Each row is a point on a tangle of strands that fork, close into loops and nearly touch. The rows are in no order.
Points whose rows are less than 73.7 apart are linked; no others are. Some points are linked to none.
J_753: [3.5 -23.2 6.0 -1.4 3.1 -15.1 25.1 -31.5 -5.4 15.3 62.5 31.7 -7.0 16.4 -0.6 38.3 5.8 -30.5 28.2 0.4 -1.0]
J_14: [-25.3 -14.9 -0.7 10.5 -30.5 -18.9 8.1 -6.7 18.1 7.4 10.1 9.4 14.7 0.4 -0.3 -30.6 25.0 12.8 1.9 28.4 -2.8]
J_520: [6.3 36.8 15.9 29.1 25.0 34.3 30.4 -7.0 12.1 -35.0 -7.7 -22.6 -1.4 -25.4 -12.3 -26.4 -11.8 -4.1 -14.3 -30.4 -10.5]
J_817: [-5.9 13.6 -8.1 -4.4 8.2 -2.2 -0.6 -27.1 -28.1 -4.5 -14.5 -14.4 -26.2 7.5 -13.1 1.3 -20.0 20.5 15.3 -23.0 10.1]
J_668: [31.7 3.9 -26.7 -12.8 8.2 17.8 -0.7 31.5 3.0 6.4 -18.1 -24.3 8.3 21.8 -2.7 9.4 6.0 -2.2 -8.2 4.6 -20.8]
J_933: [-21.4 10.3 -5.4 -19.5 6.4 -21.4 -26.8 27.7 -7.6 2.2 -20.8 5.9 2.8 -15.0 3.8 0.8 14.9 16.2 8.4 -12.8 39.6]
J_228: [14.2 26.0 -3.2 19.0 28.1 34.1 0.3 -0.5 -16.4 -42.6 -7.0 9.3 12.9 11.2 -1.1 -16.8 15.8 11.6 12.5 -33.1 18.0]
J_493: [-18.2 -12.5 6.3 8.2 -21.0 13.9 -8.9 3.0 31.5 -4.3 25.4 37.5 -28.2 7.7 0.3 -26.0 -15.2 -20.9 -20.9 -2.5 -4.4]
J_612: [-1.6 27.3 -7.4 31.2 7.6 31.7 10.5 -29.0 1.1 -17.8 6.5 -30.9 -5.8 -10.3 -34.6 -6.6 -1.9 8.0 -3.3 -12.2 -9.2]
J_797: [3.4 -25.9 -10.4 -7.1 -13.5 -21.6 6.3 -21.3 -6.4 2.0 2.0 21.6 22.0 -8.1 -19.4 -11.2 7.8 12.5 2.5 34.0 7.5]
J_648: [-7.6 16.7 -13.8 -3.0 0.6 -9.9 3.6 15.5 -8.6 2.3 3.0 -16.7 -18.3 12.5 -24.9 2.2 6.4 14.4 19.9 -35.5 12.7]
J_97: [31.2 -26.1 14.4 31.2 1.1 3.7 -4.0 26.2 -46.3 2.6 -1.3 15.7 -2.5 -12.0 -22.5 -7.3 -4.7 4.0 -15.9 26.1 -6.0]
J_826: [-1.0 27.2 -5.8 32.1 20.8 34.7 8.5 -8.4 -9.6 -36.4 -35.9 -7.9 9.9 -4.0 10.8 -17.2 -12.6 -4.9 -11.7 -29.8 16.5]
J_232: [-3.4 11.8 -1.7 20.8 10.2 2.1 11.6 31.5 -19.4 -40.0 -30.4 -42.1 18.0 11.9 3.8 5.2 0.7 -15.7 -18.9 12.2 -8.0]
J_849: [9.4 -25.8 2.6 -13.1 25.0 -13.4 -8.5 1.0 37.2 12.4 -27.8 -21.9 4.4 -11.3 -34.4 -17.3 -23.9 -15.7 -3.6 8.6 -1.6]
J_19: [-24.8 6.4 6.2 -0.3 -24.1 -28.6 -38.1 -7.6 -3.8 16.7 -24.0 11.2 -3.5 15.3 26.3 15.1 3.0 -23.7 -31.3 -12.7 14.4]
J_780: [10.7 -0.6 16.3 -12.5 -4.1 -15.4 -27.4 0.5 -17.3 19.4 -6.7 29.2 5.1 14.3 16.3 32.3 2.8 23.9 0.1 -3.3 -27.2]
J_23: [-7.5 -27.2 3.0 -6.8 -19.9 8.9 -5.0 21.7 15.1 -20.5 22.0 -25.3 22.4 -5.7 12.8 26.3 3.8 -13.5 0.2 -1.0 1.9]
J_800: [-15.6 -34.7 9.8 -11.4 -10.6 -11.4 21.1 3.0 -6.6 25.7 11.9 10.6 -8.9 -3.0 27.0 -31.5 -18.5 25.2 13.7 -11.9 20.1]
J_421: [9.6 23.1 -12.3 21.0 18.0 -0.5 -0.1 -12.3 -26.1 5.8 -27.5 3.5 -28.4 -8.0 -4.6 -11.9 -11.1 5.1 -16.7 -6.4 14.6]
J_363: [23.8 13.1 9.6 -4.7 -13.3 -31.5 18.3 -2.2 -18.7 30.9 24.7 26.8 -2.4 -15.3 15.2 22.2 11.1 18.5 14.9 9.0 7.0]
J_381: [30.5 24.6 -14.7 -10.2 21.4 19.4 -2.5 11.3 11.1 -1.2 -30.7 -25.6 5.1 -8.6 16.4 -5.6 -23.0 -0.1 -1.2 -12.4 -19.5]
J_523: [11.8 18.4 -11.3 41.3 16.8 3.9 12.8 5.2 -35.6 10.3 -29.1 -4.4 -26.2 4.6 -23.5 3.3 21.8 -3.5 -34.8 18.2 13.3]
J_296: [-11.5 -9.1 -1.8 -2.6 -31.0 -18.8 -0.4 -5.1 -25.7 14.5 0.4 17.2 5.8 19.2 22.4 1.8 15.0 -17.9 -22.5 9.0 -5.5]
J_917: [23.4 -1.1 -15.5 -27.2 -5.1 0.8 -17.1 19.7 -10.6 7.9 -0.1 0.5 11.5 32.5 0.6 26.8 26.2 14.8 6.6 -0.9 -17.6]
J_300: [-24.3 -17.7 14.6 -24.6 3.5 13.2 -27.7 -5.9 34.2 8.7 18.3 11.7 -25.7 -2.3 -25.7 -5.1 -10.1 -17.4 -12.6 -11.9 -15.6]
J_875: [-19.6 -21.8 6.9 -3.9 -19.7 4.1 0.7 -15.7 22.8 -6.7 13.9 5.3 -20.1 4.5 36.8 -34.9 -10.5 -20.8 -15.9 2.6 16.3]
J_912: [-7.0 -16.6 -5.8 -9.3 12.9 -31.6 30.8 -44.2 -8.1 27.3 47.4 18.9 2.6 31.9 -4.4 21.0 3.5 4.5 27.9 1.7 -25.1]
J_299: [15.1 -10.1 -31.5 -19.0 -5.7 28.2 -3.9 -23.1 -11.2 -15.8 -5.0 -20.3 5.4 -4.9 11.3 17.9 -20.0 -16.5 -8.8 0.7 8.1]
J_46: [-1.4 -10.7 8.3 2.6 -0.9 -19.8 29.3 -2.9 0.2 30.8 -27.9 -15.3 -4.7 3.5 15.9 -35.7 -20.5 23.5 10.3 15.6 14.0]
J_517: [6.7 4.9 -3.0 5.3 -4.0 26.8 -7.1 -23.7 -1.9 -7.8 11.1 -16.4 -13.0 -13.8 -18.5 -3.8 16.7 -8.6 -12.6 18.7 -18.5]
J_816: [4.5 -24.2 -3.3 -24.1 1.4 -4.5 6.8 5.6 23.1 19.0 -27.8 -16.1 15.6 3.1 9.4 -28.2 -25.9 7.3 2.9 7.4 -5.4]
J_566: [9.0 -15.9 20.1 -3.7 -3.1 -8.2 1.5 -10.2 9.2 9.7 11.7 12.2 -7.0 -14.5 12.6 -0.2 -30.2 17.8 37.6 -10.8 12.0]
J_206: [0.4 33.9 11.3 19.7 26.1 10.2 -9.5 19.7 -25.0 -19.6 -15.6 11.2 2.1 -8.8 -20.7 -25.0 24.6 25.2 5.0 -0.3 7.8]
J_417: [4.0 -11.6 42.1 -6.7 -4.0 -44.1 -3.0 1.1 -20.3 41.6 10.7 18.0 -3.1 -1.0 31.0 22.7 17.3 6.3 7.7 -4.5 -13.3]
J_514: [3.3 -23.5 22.7 4.3 -10.6 5.9 -25.0 -20.1 16.0 21.7 36.7 13.8 16.2 3.9 -2.7 30.5 1.9 -15.3 8.5 22.2 -25.9]
J_859: [-4.9 20.3 3.1 5.1 16.9 9.6 10.8 34.4 -10.0 -56.4 -19.1 -10.7 37.6 4.8 -22.6 7.2 9.5 -11.0 -25.8 -21.0 -11.4]
J_622: [11.3 -14.8 -0.7 -5.2 10.3 -12.1 24.9 -3.7 -10.9 10.8 -9.8 -3.3 -8.1 -14.3 19.0 -6.2 -5.8 -11.9 -36.4 41.7 -7.8]
J_527: [-22.6 -7.6 7.4 15.3 -15.0 -14.6 -23.1 9.5 0.2 -14.3 -41.3 -15.1 6.7 5.4 26.3 -8.0 6.6 -9.0 -22.2 7.7 7.6]
J_140: [6.3 -22.6 1.0 0.7 -36.3 -1.6 -10.8 -20.5 1.5 24.0 28.2 1.4 -0.7 12.3 10.9 24.0 34.5 -32.1 -18.1 12.8 -16.4]
J_114: [10.7 40.1 4.4 3.2 2.6 1.8 5.1 29.4 6.9 -16.7 -39.4 -35.5 6.2 3.2 26.3 19.6 -12.6 -7.2 -12.6 -9.2 -17.7]
J_513: [18.0 -8.0 13.3 22.6 -20.2 2.9 6.9 21.7 4.7 -32.1 6.1 -11.3 22.9 6.1 -7.2 23.5 -5.9 -3.6 5.0 -1.6 -14.0]
J_226: [-13.3 7.1 -23.5 -35.2 -10.2 -24.6 6.7 -3.0 19.0 26.1 29.3 27.1 4.0 0.3 -14.3 13.4 11.6 10.1 9.8 3.8 9.4]
J_483: [16.1 -8.8 -1.3 -29.0 -1.1 -19.2 -22.3 -12.8 20.0 44.5 -20.6 3.0 9.5 -7.0 -4.9 -9.6 1.3 22.4 10.9 9.3 -8.0]
J_25: [4.7 -3.6 -21.8 -5.2 29.5 30.3 2.1 -13.9 -7.7 -22.0 -9.2 -11.4 -1.5 -34.2 -4.1 -8.1 -5.8 -13.7 -23.3 22.1 5.8]
J_247: [-6.8 23.4 -15.4 -19.6 -5.7 -10.9 19.1 -30.5 15.1 21.2 41.7 17.2 -1.1 12.3 8.8 16.4 7.6 5.9 31.3 14.9 -19.4]
J_631: [0.4 -30.7 14.3 -1.3 27.9 15.7 -7.6 -36.6 6.3 16.1 58.1 11.3 -2.0 14.2 8.8 43.1 -4.1 -20.8 28.9 14.7 -27.8]
J_93: [-23.4 -22.4 -19.0 -12.2 -21.0 10.5 18.8 -25.1 37.7 -15.2 17.3 -14.0 -5.7 1.1 9.0 -23.5 -7.6 -13.9 17.4 -12.5 19.3]
J_808: [-24.5 12.0 0.3 4.7 -13.2 5.2 -10.6 -21.2 -6.4 -4.1 6.2 10.2 2.5 0.5 13.3 -28.8 18.7 24.1 12.7 12.4 -6.3]
J_347: [-3.5 26.9 5.1 24.7 18.1 -13.5 -8.1 35.6 -16.3 4.1 -47.6 2.8 -0.2 22.5 2.1 -24.7 26.1 17.0 1.0 10.9 17.8]
J_885: [20.6 3.8 -30.2 29.2 -30.7 16.0 25.7 6.5 14.9 -19.9 -10.1 -17.2 32.0 0.8 -20.6 18.0 1.0 -8.0 -14.7 10.0 -5.7]
J_230: [20.9 2.9 13.4 5.2 1.2 4.9 -5.1 -15.0 15.6 13.5 22.0 -10.6 -1.1 -6.2 3.4 36.7 -8.8 -3.6 44.3 -12.9 4.4]
J_391: [21.4 24.5 -7.0 2.0 -6.5 -0.9 -5.7 -0.5 -10.3 0.4 20.4 30.4 -17.1 -22.2 15.4 3.1 32.0 -3.7 10.9 9.8 15.5]
J_656: [-4.6 19.3 9.1 -24.3 20.0 -7.9 -13.0 36.7 13.7 -37.0 -15.7 -14.2 14.6 1.5 -13.4 3.8 5.7 -12.0 0.4 -17.0 -4.7]
J_792: [-2.1 20.2 20.6 27.2 -3.6 -0.8 -11.6 19.0 -8.2 18.2 2.5 28.6 -18.7 16.6 -22.7 -12.0 -11.0 19.4 -1.3 -19.8 -10.7]
J_595: [8.4 6.6 -1.6 -17.6 -0.5 -13.4 -34.0 12.5 7.1 19.6 -30.0 22.1 2.1 -3.3 -14.2 -9.0 0.2 5.2 6.5 -15.6 8.3]
J_20: [-27.4 1.6 7.4 15.1 -6.3 -3.9 -3.8 -9.9 -23.2 -6.9 -6.3 32.7 -2.9 -8.8 36.5 -27.8 -11.2 23.2 -12.6 25.2 14.4]
J_614: [15.5 20.2 -37.1 -7.1 -5.5 14.1 0.5 3.9 5.9 -12.0 8.0 6.7 1.8 -19.1 -4.7 13.7 25.4 -13.1 -6.2 7.3 28.6]
J_137: [-14.0 -4.0 2.0 -11.2 15.4 21.5 3.1 15.8 -7.8 -12.3 0.9 -12.5 6.5 -34.5 -28.6 -5.4 -6.4 34.1 2.5 -2.6 10.0]
J_654: [-2.2 -13.8 6.9 -10.8 20.3 0.0 5.0 21.0 18.3 -17.9 -7.2 -17.1 -8.7 1.8 -29.9 -16.1 -14.3 -23.7 -3.9 -12.1 7.1]
J_171: [-15.5 -13.8 1.1 21.9 -4.7 -6.7 4.5 18.3 -17.1 -11.8 -26.6 -37.3 7.5 30.2 -7.2 -19.7 10.1 -0.3 -8.2 12.3 -6.3]
J_17: [-0.5 -30.7 7.0 2.1 -10.0 20.3 3.9 7.1 -15.7 -8.5 15.1 30.2 5.0 -13.2 38.8 -7.2 -18.1 18.0 -15.7 19.3 5.5]
J_533: [-10.0 -21.6 -1.1 -23.7 4.4 -15.7 -6.7 -14.8 30.9 35.3 35.4 8.5 -20.1 -13.2 -14.8 3.4 3.5 -18.3 5.7 -5.3 12.4]
J_209: [-5.7 -17.8 -7.1 -29.1 -13.8 -7.2 4.0 0.2 -11.3 -18.1 4.5 -7.0 6.7 -3.1 10.2 41.5 -13.7 -20.4 -17.2 -3.1 2.6]
J_359: [-21.8 19.9 -20.0 -18.0 -4.8 8.3 29.3 -11.3 23.6 -29.5 26.4 7.1 -12.3 6.3 9.5 -17.3 -24.2 2.8 22.4 -6.7 -2.9]
J_548: [-31.6 15.1 10.1 -0.1 4.5 2.0 -19.9 19.8 -3.4 8.6 -13.8 -24.5 -3.2 -22.7 -19.7 -0.8 7.2 27.5 8.7 -30.7 15.4]
J_126: [23.4 11.7 25.4 22.4 14.4 12.9 2.7 7.6 31.2 3.9 14.2 -14.4 -14.2 11.4 -16.2 21.2 -22.0 -23.8 28.9 -28.0 -20.9]

A fork is a point with three links, a tip a point with one. Leave the first point through the second and follow the links. Name the first fork or tip that comes.
J_226 / J_247 => J_232
J_228 / J_826 => J_885
J_171 / J_527 => J_359
J_885 / J_513 => J_347
J_232 / J_114 => J_614

A tip is a point with one link. Name the tips that can be reached along the links from each point below, in the order of the rows.
J_391 => J_523, J_614, J_137, J_359, J_126
J_299 => J_347, J_885
J_20 => J_797, J_17

Name the points in between on the shortest way along the links from the first point to the second, in order.
J_421 / J_780 => J_817 J_648 J_548 J_933 J_595 J_483 J_816 J_849 J_654 J_656 J_859 J_232 J_114 J_381 J_668 J_917
J_347 / J_885 => J_206 J_228 J_826 J_520 J_612 J_517 J_25 J_299 J_209 J_23 J_513
J_126 / J_514 => J_230 J_566 J_800 J_46 J_816 J_849 J_654 J_656 J_859 J_232 J_171 J_527 J_19 J_296 J_140
J_656 / J_93 => J_859 J_232 J_171 J_527 J_19 J_296 J_140 J_514 J_631 J_753 J_912 J_247 J_226 J_533 J_300 J_493 J_875
